Each row is a point on a tangle of strands that fork, close into loops and nearly touch. The rows are in no order.
Two points are linked if the straight distance between their rows is under 48.2.
<1161>: [-19   8  -3   3  18  -8   3  26  18   7  15  12 -20  -7  18  19   9  -9
 -32   9]
<293>: [ -8  -1 -12  30  23 -48  -8  -4  21 -19   9 -17 -15  -2   1 -15  -4  42
  16   5]
<865>: [ 25 -12  -7 -27  -8   4   0  33  -3  -3  -7   3  39   8  -5   5   1 -29
 -26   7]
<149>: [ -5 -12  20   7  -8  10  -9   2  38  19  -1  15  -6   0  26 -50   7   3
   4 -13]
<87>: [-20 -17  -6 -15 -17  22 -14   2 -22   0 -32   7  -9 -16  -8 -35  18   5
   1 -28]
<923>: [ 41  -6   2 -17 -11   6  -7   3   0   8   8  11  55  13  -1   3 -17 -18
  -4  15]
<519>: [ 20 -26  34   5   7  27  35  -1  21  -1   6   9  -1  13  18 -34  -1  22
 -11   5]
<700>: [ 21  -7  28   0  -4  31  16 -16  21  13  11  10   0  20  15 -27  -3  13
   3  13]
<510>: [-10  -8   7   3 -19 -18 -20  -1   6  14 -13   6  15  -1   4 -25  -3   3
  28 -32]
<424>: [ 27 -23  24  15  25  12   7  -8  11  -8  36  -6  10  24  14 -13  14 -13
 -31  29]
<624>: [  7   7 -25 -14   5  -4   7  26   0  -4   3 -13   9   1 -24  32   9 -50
 -38  -6]
<373>: [-14   3 -36  10  -8  -4 -28  -2 -16 -28 -36 -12  -7   8 -20 -12   5  19
  26  -6]
<252>: [ 13  -3  14   3 -24  15   3 -19  13  34   5  22  25  14  11  -1 -20  -9
  21  -1]
<15>: [-21 -19  -7  -2  -1  14 -16  -3 -17 -23 -16  -7 -15 -29  -2 -53  17  33
   1   3]
<1120>: [ -3  18  -8  40  28 -28  32 -30   4  -5  23 -14 -29 -27  -8  14  -6  24
  20 -15]
<719>: [ -4 -21   3 -32 -21  17   3  23 -21   7 -25  25  18  -6  -1 -12  -3  -5
 -13 -24]
<525>: [-16  -3 -20   1   7  12  -9   1 -24 -30 -28 -18 -20 -22  -9 -28  16  29
   5   7]
<528>: [ -2  -8  13   5  -5 -26 -15   6  25  33  -3  17  21   7  22   6 -10  -4
  23 -24]
<701>: [ 25  -6  -9  11   8   7  -1   0  15   6  20 -11   8  24  -3  13  15 -42
 -31  13]
<972>: [ 12   2 -15  13   5  -3  -1   8  23  14  22   3   3   7   1  22   2 -36
 -25  14]
<465>: [-12   0 -12  23   6 -29 -28 -13  14 -20  -2 -12 -12   4   2 -24  -1  39
  26  14]
<630>: [ -4  -3   4   7  -4 -21 -12  -3  22  35   9  16  13   4  20  30 -15 -14
  18 -10]
<1060>: [ -7  14   6 -18 -11  28  -1 -10 -37 -16 -29 -10 -21  -5 -18  -8  10  16
   7   5]
<919>: [ -9 -33  26  14  -9  12  30  -7  13  -9  -2  -9 -14 -30 -12 -50   3  25
  -3  -6]
<171>: [ -6 -16   4  -5  11  19  13  30  11 -13   2   6 -17   6   5   0  13  -6
 -47  19]
<325>: [  0  14   0 -14  13   9  20   6   2 -16  25  -5 -17  -3 -11  25  -2  -4
 -25  26]
<504>: [ 16 -16  12  23   2   7  -3  -4  22  23  24  24  11  24  26  -9  13 -15
 -21  23]
<518>: [ -7  27 -18  18  45 -30  14  -2  -3 -12  13 -12 -24 -14   4  17  -1  25
  10 -12]
<59>: [ -9  17 -18  33  39 -35  31  -5   1 -14   8 -11 -27 -20  -7   8   3  27
   9 -19]
<316>: [  1  21  12 -14   6  15  29  -8 -33 -22  -9 -23 -22 -13 -23   9  -3  27
   0  14]
<330>: [  8 -31  10  -2  17  26  16  23   1 -31   6   1  -6  23   4 -12  19  -9
 -48  19]
<1136>: [-15  13   5   9   6 -19 -14  -6   8  18   0  -1 -13   5  15  19   3   4
  17 -12]
<661>: [ -7  -6  17  -3 -22  12  -9  -9  26   8   2   5  -6  -7  11 -54   0   9
  13  -9]
<1034>: [ -9  29  -2   8  18 -21 -17 -20   7  15  18  -4 -20  -1  15  30  -6   6
  20  -7]
<1135>: [-13  -3   0  11 -17 -23 -31 -12   6   2 -14   0   6   3   2 -24   7  11
  30 -18]
<664>: [ -7  21 -24 -12  10  -3   0   9  -1 -10  17  -5 -11  -3 -22  33  10 -36
 -34   7]
<734>: [-11   8 -16  -6  11 -44 -20  20  -5  11   7  10  22  -4  11  47 -11 -11
  -4 -13]
<203>: [-18   7 -37   1   4   3 -18  11 -27 -21 -43 -14 -20   4 -14  -2  12  10
  10 -14]
<744>: [  0  21  -7   2 -15  -5 -12 -23 -21   2 -20 -13   5   2 -13   4  -4   8
  43  -7]
<405>: [ 21 -19   9  16 -11   8  -2   0  18  27  13  29  26  26  21 -13   6 -19
 -14   7]
<25>: [-22   6 -21   8   8 -38 -13  24   9  11  16  15   7  -1  14  41   2 -30
 -17 -11]
<56>: [  0  15   9  -5 -27   7  -4 -26 -14  10 -10  -2   8  -1 -10   0  -6   5
  39 -10]
<1104>: [  5  19  -4  -1  -9  -7  -9 -38  -4  20  21   3   1  -6   0  44 -35 -13
  25  12]
<42>: [ 29 -29  33   9  18  18  19 -21   4 -14  38  -2  16  24  11 -14   3   2
 -14  31]
<432>: [-22  -1 -26  -3  -2  11 -12  13 -39 -13 -47  -4 -15  -4 -10  -1  19   7
  -2 -19]
<786>: [ 29  -7   6  -3 -19  12   2 -13   6  25  12  20  45  13   6   5 -29 -13
  11  11]
<810>: [  1  14   8  26  11 -15  34 -24  -4  -5  13 -22 -24 -24 -14   4  -8  28
  21  -7]
<226>: [ -9   8   4 -16 -22  17  -1  -5 -33  -3 -30   3  -6  -4 -13  -1   6   2
  11 -10]
<878>: [  4  11   1 -16  -6 -23 -14  -2 -12  17  -3   2  28  -4   7  33 -24   1
  29  -6]
<389>: [-27 -24   5  11  -9 -17 -32   3  22   8 -10  10  -6  -7  18 -40  14   4
   6 -27]
<486>: [  0  16 -20   8 -16  -8 -20 -17 -17 -15 -27 -14   0   9 -17  -8   0  16
  43  -4]
<491>: [ 25 -13  30   0   1  31  14 -25   8   0  25   9   8  35  12 -20  -2   8
  -5  28]
<721>: [-17  31  -8  -6  23  -3  10  10 -22 -17  -5  -6 -29 -12  -2  18  10  13
 -12   6]
<617>: [ 13 -14  -5 -33 -12   7  -7  38  -6  -2 -10  20  43   3   8  -2  -3 -17
 -23   4]
<91>: [ -5  16 -11 -13   3   9   8   6   2 -10  17  -8  -9   5 -19  27   4 -26
 -30  24]
<163>: [-14  19 -22   4  29  -3   6  15 -18 -26 -25 -20 -34 -11  -5   0  11  24
  -1   0]
<604>: [ 20  -7  20   1 -30  24   6 -17   8  30   6  24  22  24  10 -25 -15  -5
  12  -9]
<483>: [-15   2  -9  18  -5 -26 -36 -15   9  -9 -12 -10  -6   7   1 -22   4  24
  27   0]
<338>: [-19  -7  14   3   4  -2 -14   8  12  -2 -14  -8 -20 -21  12 -31  15  18
   3  -6]
<302>: [ 27   8 -14  -2   0  14  -4 -29  10   1  31 -14  -6   4 -13  30 -24 -28
  -7  28]
<993>: [-13 -18   3 -19 -22  19  -5  14 -13  10 -28  19   1  -6  -1 -19   5  -3
  -4 -29]
<1147>: [  7 -28  -3 -36 -16  20   3  31 -20  -4 -16  28  30   5   1 -13  -4 -13
 -27 -12]
<403>: [  7  15   6 -29  -4 -15 -20   6 -15   8 -16   1  32   0  12  16 -16   9
  30 -11]
<688>: [ 27   6 -18 -18   5   2   7  14  -4  -1   7 -20  18   6 -30  34  -3 -47
 -26  -4]
<641>: [-21 -12  -4 -11 -15  22 -20  -9 -17 -11 -22   1 -13 -19  -5 -49  15  16
   3  -9]
<818>: [ 10  31 -11   7  17 -11   8 -24 -13 -18   2 -32 -17 -14 -10   5 -11  36
  36  10]
<605>: [-17  12  10   6  17 -20  -8   9  18   9   3  -3 -21  -7  22   6   8  10
   7  -8]
<304>: [ 26 -19  17  20  14   8  -7 -13  17  10  34   0  12  28  16  -9  21 -25
 -30  22]
<880>: [ 16  17 -14   0  -4   2 -10 -38   8   6  32  -3  -7  -7  -4  44 -34 -26
   3  23]
<1020>: [ -7   3  14  -7 -37  18 -10 -22  10   9   1   6   1  -2  -2 -54  -7   5
  26 -14]
<1098>: [-13 -19  25  29 -13   5  38 -21   8 -10   0 -15 -28 -24 -26 -28   6  20
   3  -1]
<270>: [-28 -10  -3 -11  -8  11  -3  27 -13   5 -23  19 -15  -3   1  11  17 -15
 -29  -9]
<2>: [ 19  -6   2 -14 -28  24   9  -9  -8   3   4   8  27  19 -20  14 -15 -18
   0  18]
<951>: [ -6   5  -9 -19   0 -25 -15  29 -11   3  -3   6  28 -10   8  33  -9 -13
  -4   0]
<272>: [ -5  27  -5 -14   2  19   9  -7 -40 -20 -26 -19 -26  -6 -18   4   7  22
  10  12]
<606>: [-15   0 -32   7  19   4  -4  12 -18 -39 -30 -21 -26 -16 -14 -18   5  34
   7   7]
<897>: [-12  -7  -6  -8 -16   7   2  24  -6   2  -9  16   3   5  -4  17   8 -21
 -27   4]
<475>: [-27  -2  -9 -10  -3  10  -4  16 -32  -5 -32   9 -18  -5  -5  12  19  -4
 -22 -10]
<398>: [  1  10  17  -8 -36  14  -4 -27   2  16  -2   4  13   0  -3 -28 -12   2
  37 -14]
<81>: [ 18   5   1 -11  -3  26   6 -17   5  -8  26  -9  -2  14 -14  22 -12 -15
  -7  32]
<10>: [-12 -11   5   1  17   4  11  31  24   1   6  10 -21   3  18   2  12  -5
 -41  15]
<660>: [  1   6  19   1   5   8  43  -7 -21 -16  -4 -21 -25 -18 -24   6  -4  26
   4   6]
<84>: [ -2  38 -23  10  44 -28  -1 -14  -1 -10  12 -10 -23  -5  10  25  -2  25
  17  -7]
<550>: [ 21 -15  -3   1  -3  17   2   7   1  -9   6  -7  15  29 -13   5  17 -41
 -28   9]
<461>: [ 12   0   1 -10 -18  24   7 -11  -2  -4   9   2   9  18 -15  16  -6 -21
  -5  24]
<162>: [ 14  -1 -22  12   4 -17  -5  15  22  20  21   5  19   1   5  28  -4 -42
 -18   4]
<768>: [  7 -14  11  15 -14   5  -1   6  27  33   5  32  16  18  31 -17   0 -10
   1  -6]
<816>: [-15   6  10  16  33 -29  15  13  17   2  13  -6 -23 -20  18   7   5  20
  -5 -12]
<531>: [-11  -5  -9 -10  -9 -12  -2  26  -8   5  -7  12  18  -3  -1  22   0 -24
 -19  -1]
<292>: [  1  32 -15  11  33 -29 -16 -29   5   1  18 -10 -22   2  12  26 -10  23
  26  -7]
<1053>: [ -2 -12  28  10   1   8  43  -6   1  -6  -1 -16 -22 -18 -18  -8  -4  22
   1  -3]
<1032>: [ -9  20   4 -11  19  -2  25  11  -9  -9  16  -3 -20 -16  -2  22   3  11
 -19  14]
<602>: [ 36  -2 -10 -24   2   6   0  21  -3  -2  -2 -16  37   9 -19  22  -5 -39
 -21   8]
<884>: [-24  12 -14   7  15 -26  -8  23  17  11  18  15 -13  -1  13  31  10 -25
 -24   0]
<1122>: [  0   4   6 -25 -23   3  -7   2 -35  -2 -31   1  20 -10  -5  -7  -6  10
  23 -23]
<1169>: [ 39 -13  -1 -21 -17  19   2  -7  -8  -4   8  -2  49  21 -19   3 -16 -21
  -4  14]
<51>: [ -7  12 -10   4  -3 -15  -6  -4   5  20  19  10   6  -4   8  38 -11 -18
   3   1]
<842>: [-28 -16  11  11   8 -13 -25  10  24   2 -12   1 -19 -12  18 -37  20  15
  -1 -14]
<746>: [  3  -5  16  -5 -15 -14 -15  -6  14  30  -6  10  30   1  12  -8 -16   2
  34 -26]
<29>: [-15  -1   3  27  23 -37   6   6  15  -9   5 -18 -20 -18   6 -14   7  29
   9 -11]
<397>: [  3 -10  15  10 -13  12  -4   4  28  30  -5  26   5  14  28 -33   4  -3
   5 -17]
<286>: [  6  20  -8  18  12 -11  28 -19 -14 -22   2 -31 -15 -20 -21   3  -9  34
  32  10]
<261>: [  8  12  -4  -7  -5 -19 -13 -17  -9  20  11   4  28 -10   6  45 -34  -8
  30   2]
<233>: [  8 -35  19   7  24  22  31  17  -2 -43  16  -9   0  21   3 -14  16  -9
 -42  19]
<615>: [  3 -12  -6  -7 -10  18   5  19  -1 -11  -3   4   4  18 -14  10  12 -32
 -33  11]
<289>: [  3  10   8 -29 -14  -9 -20   5 -26   6 -22   3  31  -6   5  -5 -11  12
  29 -20]
<8>: [  9 -31  34  10  -1  22  37  -2  25   0  -1   4 -10  -7  -1 -46   1  23
  -3  -8]

A piece is all that can be reached along the links. How many separate loops has the piece of each point below (a circle has one, a figure eight two, a Y none), and how many tips (points with one link)?
<51> | loops 0, tips 2
<15> | loops 1, tips 0
<897> | loops 0, tips 3
<389> | loops 0, tips 2

A fork is a point with three links, a tip a point with one. Leave the first point through the second and follow the links. Name the first fork or tip that comes.
<1020>; <398> | <897>
<59>; <1120> | <818>
<734>; <25> | <233>
<261>; <1104> | <604>
<483>; <1135> | <51>
<615>; <550> | <162>

Name the points in between on the shortest way along the links from the first point to the second, in order.
<330>; <951> | <171> <10> <1161> <884> <25> <734>
<42>; <661> | <424> <304> <504> <405> <768> <397> <149>
<29>; <630> | <293> <465> <483> <1135> <510> <746> <528>
<203>; <398> | <373> <486> <744> <56>
<289>; <1104> | <403> <878> <261>
